Each row is a point on a tangle of strands that fork, close into loops and nearly touch. The rows are in no order.
In the rows, 128 means zero.
Points whose rows are less than 124 apart are linked; no others are. Some points are linked to none.
k785: [135 109 117 133 160 127 127 126 139 139 113 102 127 143 108 127 184 126
  71 145 125  68  81 221 137 128 180 153 175]
k697: [133 144 129 126 153 129 163 118  88 119 120 118 114 130 119 142 165 104
 116 142 136  78 129 143 162  94 135 106 162]
k632: [122 131 129 100  91 145 147 163 119  98  89 119 145 138 148 114  94 122
  82 128 136 157 158  65  85 127 103 105 116]
k152: [127 124 126 139 135 144 121 134 128 137 125  77 100 170 142 120 146 122
 138 155 128  92 105 172 140 152 146 100 112]
k473: [123  97 116 137 115  92 125 166 113 167 185 164 146  89 167 147 132 130
 161 122 126 155 140 100 152 110 111  84 130]
k710: [165 126  89 161 127 106  99 163 115  78 156 124 152 138 121 156 138 152
 108 102 104 121 135 213 190  92 120 118 206]
k478: [151 112 146 133 128  88 166 115 111 171  70 106 101 131  71 117 139 100
 162 139 126 123 139 127 141 108 163 144 107]
k388: [108 131 162 112  98 141 112 169 137 127 117 139 131 130 144 110  93 151
 137 158 135 163 165  56  83 143 113 132 110]
k161: [111 104  91 104 118 142 179  95 106 117  68 141 159 121 132 129 124  95
  89  68 151 146 135  91 159  69  71 110 118]
k715: [146  75  78 135  76 104 169 174 148 151 156 156 190  92 145 116 133 132
 108 133 145 183 175  67  89 123 116 118  90]
k125: [151 115 108 147  79 100 170 155 121 144 149 148 141 103 132 112 129 124
 128 158 137 155 174  77 127 118 133 121  79]
k37: [117 137 158 140 128 134 107 145 166 142 167 136  76 142 125 109 101 153
 178 176 100 124 140 129 121 195 170 175  91]
k499: [106 146 155 128 144 127  77 165 130  86 118 113 107 140 118 142 105 167
 143 160 110 123 108  98 120 166 128 138 133]
k84: [160  90 122 133 139 106 122 129  87 117  53  91 158 105  99 145 165 116
  84  62 139 119 115 164 132  68 100  89 202]
k605: [140 113  72 121  90 148 212  93 114 160  72 131 142 112  96 105 143 100
 119  91 158 164 166 102 161  98 123 147  76]
k622: [105 155 160 110 166 132 119 112 139 127 116 133  78 131 101 130 138 122
 137 169 125  78 119 156 144 155 176 158 138]
k866: [113 158 116 109 139 121 120 143 154  83 149 142 124 172 167 129 124 118
 113 141 132  90 122 168 155 125 121 124 146]
k6: [114 140 178 117 167 138  69 146 102  87 145 165 121 139 163 131  77 134
 148 128 144 138 146 109 136 115  91 131 167]
k466: [143 123 181 134 142 132 153  77 106 169  97 130  86 141  89 101  70 106
 165 142 108 151 158  74 100 130 137 156  69]
k755: [108 168 160 116 147 115 122 132 131 161 171 169  87  76 108 139 145 146
 205 154 135 131 136  91 123 157 173 182 137]
k932: [127 165 114 108 166 145 102 102 142  98 151 115 115 145 154 133 152  93
  78 111 130  83  61 195 119 152 140  85 151]
k801: [157  94  96 137 115 120 126 130  92 106  80 109 169 133 126 141  98 125
  95  32 136 173 138 146 163  86  69  96 157]
k500: [101 116 135 136 158 102  76 192 146  97 148 126 123 113 118 152 109 156
 153 149 104 118  88 142 162 155 154 147 174]
k586: [140 129 146 134 129  88 156 134 119 149 121 130  95 111  87 129 143 114
 160 174 125 112 136 149 155 127 187 148 121]
k503: [162 160 107 117 118 129 124 112  98 102 131  88 133 149 169 124 167  85
 107  87 147 131  96 147  88 100  96  57 150]
k316: [154 107 110 135  67 137 179 134 135 121  96 102 172 154 131 109 108 114
  88 134 130 144 161  90  67 120 116 106  84]
k595: [112 106 117 109 171 127 134 138 154 138 147 168 138 106 129 155 159 127
 118 132 131  81 124 203 201 104 162 140 200]
k120: [151 131 104 141  97 111 166  87  78 137  77  84 139 125  96 142 202 142
 115 125 134 139 129 166 131  66 127 140 143]
k869: [106 140 169 142 162 149  97 107 176 133 147 135  75 125  86 123 105 169
 167 157  87 109 117 163 123 210 193 217 110]
k744: [126 142 153 119 132 113 159 101 112 185 126 168  89  99  90 107 101 112
 183 138 127 176 170  38 122 113 143 183  90]
k504: [107 141 162 121 190 124  66 153 131 100 182 192 117 114 145 150  89 152
 159 115 133 118 134 136 170 139 113 162 178]
k965: [ 73 149 151 135 141 149  77 124 190 159 214 195 103 111 152 127 128 189
 169 152 108 117 131 112 120 190 135 181 117]
k356: [111  97 163 138  97 132  98 178 164 141 157 151 149 108 136 111  98 165
 155 172 118 166 167  39  50 169 127 154  99]
k874: [123  97 129 109 148 126 134 134  81 111  72 124 149 109 125 143  98 108
 106  68 151 158 126 116 167  88  94 105 152]
k69: [ 82 104 119  94 190 140 135 115 195 162 147 171 141 118 130 153 136 123
 126 123 134  88 114 189 212 130 148 154 159]
k477: [154 143  87 113 115 139 183  52  82 126  86  94 145 116 127 135 186  76
  91  77 144 150 101 110  94  76  91  82 119]
k506: [157 112  91 156 102 129 130 144 104 102  92  63 178 148 129 140 136 145
 113 103 140 149 102 141 120 115  95  94 113]
k689: [174 141 117 153  65 120 182 124 109 122  98  88 136 144 106 101 105 105
 126 127 117 139 154 121 102 129 159 128  80]
k669: [114 119 126 123 165 134 134 100 173 134 120  95 103 154 105 132 148 119
  82 139 100  65  68 212 129 178 190 151 131]
k954: [135  83  95 127  92 113 151 176 130 103 129 155 193 110 163 129  96 129
 113 100 153 180 160  80 135  93  84 110 119]
k398: [ 96 183 176 136 162 180  71  89 149  92 141 150 105 152 131 126 129 174
 136 154 127  78 120 119  97 171 115 161 129]
k376: [129 104  97 144  86 120 182 116  92 154 118 126 179 112 131 146 165 135
 150 105 145 150 144 114 161  57  93 125 121]
k877: [121 165 122 115 152 141 117  90 166 118 149  96  92 153 132 120 147  93
  96 125 106  82  55 193  99 189 173 114 120]
k112: [114 114 113 141 125  88 121 168 131 156 206 163 122 102 153 149 145 143
 148 147 113 118 121 145 172 129 141 111 139]
k995: [106 119 130 114 184 114  77 172 163 111 183 173 129 103 141 154  99 144
 143 112 127 117 109 172 192 153 145 152 188]
k656: [135 125 156 119 163 127  99 137  77  87 119 124 126 133 157 138  91 105
 112 105 141 132 121 139 149  98 105  93 168]
k538: [115 167 165  96 129 137 104 106 114 111  95 105 105 139 135 124 118 108
 112 112 131 134 105  65  47 149  96  94 114]
k244: [108 108  97  93 118 155 200 104 119 139  79 154 146 131 126 110 104  91
 111 103 159 153 150  53 136  99  97 146  88]
k203: [118  82 144 116  97 147 174 125 163 176 114 173 158 108 120  98  89 110
 133 148 146 158 190  37  81 129 121 133  76]
k448: [153 152 113 121 161 118  77 116 118  69 153 115 123 133 150 138 136  91
  74  80 117 109  65 212 128 125 129  73 189]
k329: [159 140 112 134 138 117  94 135  86  64 122  97 132 141 156 134 124 103
  93  94 133 140 100 174 134  99 109  70 170]
k96: [175 142  96 140  84 155 116  84  94 112 125  79 178 142 166 124 164 130
  94  72 142 162 119 144  64  84  51  63 141]
k479: [156  87 143 147  76 111 162 140 148 169 138 153 146 110 122  84  82 110
 143 162 130 165 184  71  86 133 145 137  56]
k257: [156 153 147 143  92 116 136 117 132 120 113  80  92 175 128  92  93  97
 128 141  99 121 121 134  68 159 158 117  86]
k80: [119 128 124  86 115 145 143  88 149 121  71 116 134 139 128 110  95  97
  79  99 137 155 107  67  34 159 102  96  71]
k705: [134 103 105 171 101 107  93 198 120 104 151 106 161 139 149 133 116 151
 134 137 106 141 105 136 165 117 120 106 138]
k134: [139 124 105 155  83  90 137 180 123 115 135 118 144 119 122 129 128 140
 130 154 121 136 132 106 151 129 130 115 109]
k190: [139 110  99 152 127 112 129 143 123 154 166 142 149  97 119 154 201 155
 136 132 136  98 129 203 189  90 149 140 185]
k690: [131 176 139  97 149 124 109 130 112  90 128 102 100 155 163 121 134  89
 110 118 145 115  88 116  69 140 114  87 135]
k628: [133 112  84 155 132 142 111 152 147 118 157  94 139 157 134 144 155 162
 130 159 111 112  99 204 173 149 151 122 134]
k379: [ 68 151 136  81 189 183 104 103 218 115 130 153 135 146 136 142  95 157
 112 108 131 101 116 149 167 182 114 168 127]
k743: [152 103 109 164 135  86 105 164 117 110 202 159 156 104 145 165 116 142
 149 106 108 127 132 182 193 107 125 106 181]
k600: [154 105 116 129 107  98 188  95 100 152  46  91 131 117  69 129 170 107
 124 120 133 138 128 149 129  88 158 136 123]
k51: [155 102  93 137  76 166 144  99 124 124  98 103 203 154 155 119 138 133
  85  88 151 156 159 123  85  72  48  78 119]
k13: [139 105 133 128 141 100 118 174 103 132 160 164 138  84 147 153  95 118
 165  86 135 161 161  96 172 104  98  88 168]
k350: [130 147 169 128  91 133 128 146 134 121 115 117 109 153 130  93  83 124
 143 167 119 136 155  87  73 151 146 145  91]
k250: [151 114  90 133 103 129 139  89  81 124  47  79 163  87  87 137 204 148
  71  68 145 152 119 163 125  70  96 130 163]
k400: [119 151 150  96 174 124 136  93 119 154 105 107  73 150 107 120 169  78
 111 140 123  76  90 167 109 128 172 137 162]
k183: [157 120  98 156  62 150 147 115 100 136 126 105 182 145 150 128 162 160
 129 124 145 150 171 128 124  68  65 104 119]
k818: [127 138 142 128 125 142 148 118  92 149 100 111 108 147 132 104 127  94
 104 138 142 108 138  79 130 112 106  94 101]
k535: [106 131 171 133 169 160 130  94 136 166 158 148  86 167 135 114 114 125
 176 191 117 100 156  79 111 139 120 151 101]
k608: [105 160 135 118 144  95 106 149 129 144 197 181 113  39 147 141 147 126
 186 135 149 135 118  86 126 143 154 126 141]
k108: [138 136 105  94  96 130 179  65 126 134  53 106 119 121  96 100 103  77
  86  83 134 165 110 112  83 139 140 107  64]
k901: [154 123 107 157 101 110 142 127 101 149 117  94 134 133 101 138 200 158
 127 150 127 114 122 193 155  93 145 146 146]
k425: [111 146 168 167 127 173  69 135 171 134 186 167 113 135 133 118 134 211
 169 173 109 122 157  88  83 193 124 179 110]
k836: [136 140 190 141 148 141 118  89 127 163 144 149  67 152 109 106  90 140
 186 176 101 132 175 103  99 158 146 170  83]
k594: [155 121  82 191  92 148  90 157 124 105 161  83 174 159 147 133 147 177
 126 159 102 138 108 169 150 116 106 115 128]
k517: [ 92 141 134 117 133 119 104 160 164 138 204 187 110 118 166 141 117 152
 146 167 117 121 131 121 146 160 137 147 128]
k684: [ 77 141 135  90 183 156 135 111 181 155 149 162 106 132 122 147 129 138
 130 147 126  89 122 157 181 165 155 167 137]
k854: [111 168 171 119 142 120 107 147 116 117 123 144 102 103  99 144 133 168
 175 153 136 130 133  88 122 158 151 178 138]
k380: [ 76 171 159  99 190 182  69  87 181  97 131 137  99 151 136 140 116 149
 118 118 123  73  89 155 120 183 117 141 147]
k547: [106 113 149 117 122  87 157 121 120 187 105 159 113  68  79 123 110 119
 177 111 136 162 134  57 130 135 149 176  88]
k716: [121 127 130 141 136 146 119 136 175 128 151  96  80 181 136 103 105 127
 140 169  95 107 114 171 130 193 173 150  92]

A tip is a point with one link. Name the tips that can be reached along the links from each point below, in the order of the rows.
k257 -> k356
k120 -> k84, k398, k400
k965 -> k710, k13, k425
k466 -> k869, k954, k203, k535, k547

A piece is all that can be reached along the links. How many separate loops has the piece of each point below (a circle has one, a figure eight two, a Y none), and how many tips (points with one link)?
k125 -> loops 0, tips 5
k605 -> loops 0, tips 6
k478 -> loops 1, tips 3
k425 -> loops 0, tips 3
k350 -> loops 1, tips 1

Name the points in between on the shortest way along the links from the first point to the second, in order.
k995; k183 -> k504, k6, k656, k329, k503, k96, k51
k716; k715 -> k152, k628, k594, k705, k134, k125
k161; k499 -> k874, k656, k6, k504, k995, k500
k605; k669 -> k244, k161, k874, k656, k329, k448, k932, k877
k203; k547 -> k479, k125, k134, k705, k594, k628, k152, k716, k37, k836, k466, k744
k6; k108 -> k656, k329, k503, k690, k538, k80
